Points, in no order, along strands that fork, close into loops and pass close to each other.
Two points are linked if the straight distance between their rows is under 56.5. Some points are linked to none.
Z995: [ -8   4  10  13   4 -16 -11 -28  12 -19   2  -2  -8  24  18   4   6 -13
 -12 -10  13  19 -29   3   7   8 -21   9  23 -26   1  21   3 -17  -8]
Z338: [ -7  27 -16   5 -31  33   9   7 -16  -7 -25  17 -14  15  19  10  14   3
  30 -30  16  22  18  -4  11 -15   1  10 -27  11 -24 -22  -5  24 -12]
Z214: [ 27   3  22  -8  16 -31   8   6  -5  26 -20   0  32  -5  21 -11   8  -9
   2  21  18 -14   8   3  26  24  15 -51 -18  16 -17  27 -13   1   7]
Z171: [  6 -10  -2  -2   9 -17 -13 -30  13  -2   4 -16  -1   0  -2 -15  15  -5
  -4   0   7  -1 -23 -11 -12  13  -2   4  12 -14  -3  24  -6 -26  12]
Z296: [ -4 -23  12  13   8  -8   7  13  13   3  16 -19   0 -22   7  20 -55   6
 -14  19 -14  -8 -12  13 -15 -18 -11   9  24 -16  14  -4  26  -7   1]
Z664: [  0  19 -26   2 -11  10  13  10 -30  -9 -14  25  -3   9  -7   9  23   1
   6 -13 -21  -3  20  17  15  -8  11   9 -18  11  27 -11  11   3 -21]
Z36: [ -6 -25 -17  -9 -17  13  21  34   4  -5  25 -18 -26 -17 -31   7 -25   9
 -11  13  -4   7   4 -18 -20  -9 -11  38 -14  -4  -6 -18  30  14   3]
Z550: [-13  -4  -7  -9  -9  20   4  47  -2  -3  19   7 -15  -7 -43   2  -6  14
  -9   4   5  -1  18 -29 -14 -10  -9  27 -15  26 -10 -27  12  45   8]
Z353: [-15   3   5  -2  -5   6 -15 -35  19 -18  -2  -5 -11  27  24 -11  14   1
  12 -24  15  17 -27  -4   6  29  -2  22   0 -23 -27  12 -12 -18   3]
Z414: [  7  19 -25   3 -29  28   9   6 -22  -7 -24  12 -12   7  -8   3  24  -2
  23 -23   7  10  24  -4   4 -19   6   9 -25  17 -10 -15   2  20  -7]
Z265: [-11   6 -13  -5  -2   3   5  36 -14  -9   7  16   1  -8 -18  10  -5  15
 -14  10 -36 -19  17  12  14  -5   8  16 -11   6  35 -25  17  11 -18]
Z496: [-11  -2  32   2   8 -40 -16 -10  14  22  -2 -16  12 -11   5  -7  -3 -20
 -26   1  25  -2 -15 -12   5  12 -19 -42  18  -9  -8  29 -10 -12   1]
Z735: [ -3  23 -12   9 -22  40   9 -14 -12 -12 -24  10 -15  16  25   7  14   5
  41 -29   7  25  18   2   9  -5  11  13 -28   4 -23 -28  -4   7 -16]
Z849: [ 10 -15  10   0  18 -15 -10 -12  19   7  15 -13  12 -17   3  -9 -20   3
 -11  22  -6 -10 -17   0 -21   2   1  -8  21 -11   4  11  -5 -20  16]
Z759: [-11  -4   9  18   5 -21   0 -27  21 -13   4  -3  -2  16   6  20  -2 -22
 -31  -6  21  18 -30   1  -4  -1 -31  -2  32 -23  16  15  13 -18  -8]
Z994: [ 20  -1 -21  -5 -18  34   7   1 -10  -3  -7   1 -13 -11 -28  -5  15   5
  19   0 -16  -1  28   4 -14 -22  19   6 -24   6   0 -19  -3   3   5]
Z964: [  2  27 -11  -3 -15  26  -1  30  -9   2 -19  20  -1  -1 -34   2  20  10
   6  -8  15  -7  22 -22  -2 -25   7   4 -13  50  -9 -23  -4  49  13]
Z324: [-17   7  12   4  -1  -8 -15 -31  21 -20   0  -2 -10  28  25  -4   9  -6
  -1 -16  13  19 -33  -1  11  25 -10  19  14 -27 -20  19  -8 -18  -6]
Z847: [ -1 -20  16  12  15  -3  -5  15   0   5  14 -10   9 -21  10  16 -52   6
 -12  20 -18 -14  -9  24  -5 -23  -8  -1  24 -11  16  -6  16  -3   0]
Z617: [-18 -14  22  19  10 -11   3 -17  32   8  18  -9  11  -6  -4  27 -30 -18
 -33   1  11   9 -19  11 -13 -10 -28 -17  37 -17  25  -1  11 -11  -1]
Z703: [ 20  -5 -18  -7 -24  40   6  13   0  -4  -5  -6 -16 -19 -37  -3   8   9
  13   5 -11   1  26  -9 -16 -30  11  10 -23  10 -16 -27  -3  17  15]
Z19: [  6   5 -26   3 -25  21   5  -5 -16 -14 -10   8 -13  12   0   1  24  -3
  17 -20   4  13  12   2   0 -15  -1  17 -18  -5   0  -7   2   4  -6]
Z237: [-16  19  -4  -4  -5  13 -11  36 -11   3 -10  29   5  12 -27   5  19  16
   5 -10  31  -9  11 -31 -13 -23   4   6  -1  53  -2 -15 -13  50  14]
Z605: [ -2 -20  -7   7  -1  -1   8   5  17  -6  22 -13  -4 -13  -8  10 -29   7
 -17  19 -15   1 -12   9 -16  -8  -7  15  15 -19  16  -7  18 -17   3]
Z549: [-15   3 -13   9  -8  -1   9  23   1 -14  16  13   3  -5  -9  24  -8   6
 -33  11 -13  -2  -3  18  13 -11 -12   8  14  -7  39  -9  24  -2 -15]
Z859: [  3  18   3   5  16  18   3 -35  -8  -1 -16  -5 -17  21  33  -7  13   7
  48 -23 -13  13   7  10   7  23  24   6 -12  -1 -14  -4 -11 -17 -14]
Z763: [  9 -11   1   3  11 -12  -6 -22  12  -3  12 -12   6  -7  -3  -9  -1  -3
  -6  11  -4  -4 -17   0 -16   2  -1   0  20 -12  10  16  -4 -24  11]
Z45: [  0 -22 -18   1 -14   7  11   4  15  -9  24 -12  -9 -11 -18  10 -15   7
 -17  16  -7   9  -9   2 -21  -6  -7  23   5 -20  11  -9  18 -15   6]
Z999: [ 10  -7  -2  -8   6  -6 -13 -32   3  -2  -8 -17  -9   4   7 -27  22  -2
  21 -14   4  -3 -12 -12  -6  17  13   6   0  -9 -17  24 -12 -21  12]
Z688: [  7  16  13   1  26 -19  -1 -26 -10   0 -15  -2   1  16  30 -10   4  -8
  25  -7 -12   0  -6  10  18  14   6 -12   8  -2   1  26 -16 -16  -8]
Z161: [ -6   8  21  -6  13 -37 -12 -15  10   5 -11 -14  -2   2  17 -20   8 -14
   2  -3   8   1 -22  -7  18  20  -2 -22  13  -8 -22  39 -17 -16   0]
Z972: [ 28  -8  30  -6  13 -23  -2  16   5  27  -6  -4  44 -13  11 -12  -7  -7
  -9  33  17 -19  11   4  20  25  12 -50 -15   6 -17   7  -9  13  15]
Z954: [  9  -2 -18   3 -23  22  -1 -18  -8 -17  -9  -1 -12  11   6  -2  24  -4
  20 -22  12  17   5  -4  -7 -12  -2  21 -16 -13 -11  -3  -2  -5   2]
Z298: [ -7 -16 -13 -10 -14  21  13  44   1  -4  19 -10 -23 -14 -41   3 -15  12
  -8   8  -3   2  15 -23 -17 -14 -10  31 -18  12 -14 -24  18  31   8]
Z500: [-13  -5  -8  17  -6  -5  12   4  15 -13  18   3   1  -3  -7  28 -12  -4
 -38   7   2   9 -15  15   0 -12 -19   2  25 -15  35  -2  25  -8 -11]
Z210: [  1  -2  -1  -3 -19  26 -10 -32   6 -18 -15 -11 -14  15  20  -6  23   0
  31 -29  20  18  -2 -11  -5   4   4  21 -21 -17 -28  -2  -9  -8   8]
Z572: [ 12  10 -15   5   9   4   6 -12 -23  -6  -9  10   3  10   8   5  11  -4
  15  -6 -28  -2   5  29   9 -11  13  -1   0   2  29   5   0 -15 -15]
Z901: [  8  -3 -18  -9 -11  23  10  23 -18  -2  -2   9 -12 -11 -29  -2   1  13
   8   7 -35 -14  29  10  -5 -18  19   9 -25  10  11 -29   6  10  -6]
Z64: [ -5  -9   5  -8   6 -26 -14 -27  19  -1  -3 -23  -5   1   0 -16  15 -12
 -14  -5  16   0 -35 -16  -6  22  -6   3  18 -12 -17  31  -2 -28  12]
Z449: [-11  12 -18  -8 -14  16   5  35 -20  -2   5  29  -3   3 -34   0  19   9
  -6  -4  -2  -7  27 -11   1  -5   0  15 -19  27  12 -24   5  33  -4]
Z978: [ -9 -13  40   3   4 -33 -18  -3   8  40   9 -10  28 -14   5   1 -18 -16
 -30   6  30  -6   1  -6  -2  14 -23 -51  14 -10  -1  10 -12  -1   5]
Z400: [ 19 -17  18  -1  25 -19  -9   1  11  14  13 -12  21 -19  10 -14 -33   5
  -8  30  -6 -15  -9  -2 -17   6   4 -15  16  -6  -8   8  -8  -6  21]
Z247: [-17  17  21  -7  13 -19  -8 -24  19  -2  -9  -8 -10  14  26 -20  11  -6
  16 -12   2   7 -23   0  27  35   5 -10  10 -12 -31  26 -22 -18  -4]
Z358: [ 10  13 -17  -5 -20  34   6  25  -5  -2 -11   8 -10 -11 -40  -1  16   9
   6  -2  -2  -4  29 -14  -4 -26   8   7 -20  33 -12 -29  -2  39  11]
Z361: [ 30 -16  33  -4  18 -20  -7  21   6  25   0  -8  43 -17  13 -16 -22  -4
  -9  36  12 -23   9  -1  11  21   9 -39  -9   0 -25   0  -5  19  19]
Z197: [ 16  -6  -2 -15  15 -20  -6 -22   2  11 -10 -15   1  -5  10 -34  18   1
  15  -2   1 -13 -11 -13  -3  23  22 -14  -1   5 -23  34 -17 -20  14]
Z317: [ 23   3   1 -14  22 -21   6 -19  -5  17 -21 -10   1  -1  22 -31  15   4
  23  -2  -1 -15  -2 -10   4  30  30 -23  -8  16 -26  34 -17 -14  10]
Z207: [-14   2   2  -5 -20  27 -12 -33  17 -21  -5   0 -10  24  31  -4  18   4
  21 -28  21  22 -14  -6   1  19   2  23 -16 -23 -30  -5 -16 -10   1]
Z719: [  5  15   9  -3  24  -5   1 -32  -6   4 -15 -10 -13  15  31 -18  10   3
  43 -16 -10   3  -2   4  13  28  20  -3  -4   3 -18  16 -18 -17  -9]
Z997: [ 27 -16  31  -2  27 -18 -10  15   6  19   6  -8  34 -18  17 -16 -37  -2
  -5  33   1 -21   0  -1  -6  12   4 -26   6  -4 -17   2  -9  10  20]
Z905: [-11  -3 -34  -8 -36  13   7  18 -11  -7   9  13 -10  11 -16  15  20   1
 -17 -10  27  20   3 -18 -12 -15 -20  16 -12   9  -5  -3   6  19  -1]
Z459: [-15   5  31  -3   8 -42 -15 -12  16  11  -9 -17  -3   1  14 -12   3 -20
 -14  -5  18   5 -28 -10  18  18 -14 -26  19 -13 -22  37 -11 -17  -2]
Z350: [ -9  17 -24  -4 -14   9  10  26 -26  -7  -2  30  -3   8 -18   6  25   6
  -6  -9 -13  -7  25   4  13  -3   4  13 -17  17  27 -18  11  17 -16]
Z642: [-12 -18  41  10  11 -19 -14  -6  11  37  22  -9  26 -16   8  13 -38 -13
 -25   7  16  -3  -1   5 -12   3 -27 -36  27 -16   8  -3  -6   1   4]
Z992: [-16 -16  36  15  13 -16 -10 -16  17  26  21  -8  21 -12   3  19 -34 -16
 -28   3  11   2  -8  10 -11  -6 -31 -30  34 -14  18  -3   0  -5   2]
Z277: [-12   5 -20   0 -10   3   8  31  -8 -11  14  18  -1  -4 -18  13  -1  11
 -24  10 -22  -6   8  11  11  -6  -4  14  -1  -1  35 -14  17   5 -14]
Z437: [ -9 -25 -22  -7 -21  10  26  21  16  -7  26 -15 -17 -11 -25  13 -26   6
 -18  15  -1  13  -3 -13 -21  -5 -10  34  -4 -10   1 -16  30   4   1]
Z354: [ 12   3  11   7  24 -10  -8 -17  -6   5   3   4  21  -2  13   1  -8 -10
   1  13 -14  -9  -6  20   7  -9  -2 -23  19  -1  25  12 -10 -13   0]
Z553: [  9  -3 -11   2   9   4   2   0 -10  -9   5   9   9  -4   0   6  -6   4
  -1  12 -33  -9   1  29   5 -16   9  -3   5  -2  32  -3   2 -13  -6]
Z571: [ 11  18 -20   7   2  12  12  -6 -33  -7 -19  15  -6  13   9  10  17   0
  20 -15 -31  -2  14  26  12  -6  20   5 -13  11  25  -5   8 -11 -24]
Z971: [ -2   2 -14  -8  -3  11   8  33 -21  -5   0  13  -6 -11 -23   0  -4  15
   1  11 -43 -21  27  11   4  -9  18  14 -24  14  23 -32  11  12 -14]
Z968: [-15   4 -16 -10 -13  18   6  39 -10  -4  16  22  -8  -1 -38   3  11  12
 -13   2   3  -1  20 -17  -7  -6  -7  22 -15  22   5 -24   6  35   0]
Z751: [  3 -11  -1   5  12   1  -3  19  -6  -3  11   1  10 -17   5  11 -34   9
  -7  22 -34 -19  -4  28   4 -22   5   0  12  -7  25 -12  11  -4  -6]
Z444: [ 16   6   9   2  27 -14  -4 -22 -13   6  -7   1  16   5  20  -4  -1 -10
  13   6 -14  -7  -2  17  10  -2   5 -22  13   3  19  21 -17 -13  -4]
Z440: [-30  17  -5  -5  -7   4 -15  35 -20   5  -3  35   1  21 -22  13  20  13
   5 -16  38  -6  10 -34 -10 -18  -6   9   4  47   4  -7 -14  45   6]
Z468: [ -9 -10   2  16   2 -10   7 -19  27  -7  15  -4   2   1  -2  23 -13 -16
 -34   3  13  14 -24   7 -11  -5 -24  -1  33 -17  25   6  18 -17  -4]
Z609: [ 20   9  13 -13  22 -33  10  -5  -6  19 -24  -7  11   0  29 -19  11  -3
  17   8   4 -12   0  -3  22  29  21 -35 -12  17 -25  37 -17 -10   3]
Z58: [ -2  17  -8   8  -6  29   4 -24  -8 -11 -17   5 -17  22  27   0  14   4
  43 -27  -2  20  10   8   7   6  14  15 -19  -7 -14 -14  -5  -8 -16]

A piece is two or more points that can be reached from each other along the links. Count, over all rows, the pieces, the separate loops (a circle has one, a figure eight two, a Y none), the forks (points with three links) and the tips (points with one).
pieces | 3
loops | 2
forks | 2
tips | 4

Name the points in between on the shortest way along the links from the first point to the second, in order.
Z468 / Z247 | Z617 > Z992 > Z642 > Z978 > Z496 > Z459 > Z161
Z400 / Z64 | Z849 > Z763 > Z171
Z550 / Z664 | Z968 > Z449 > Z350
Z572 / Z847 | Z553 > Z751
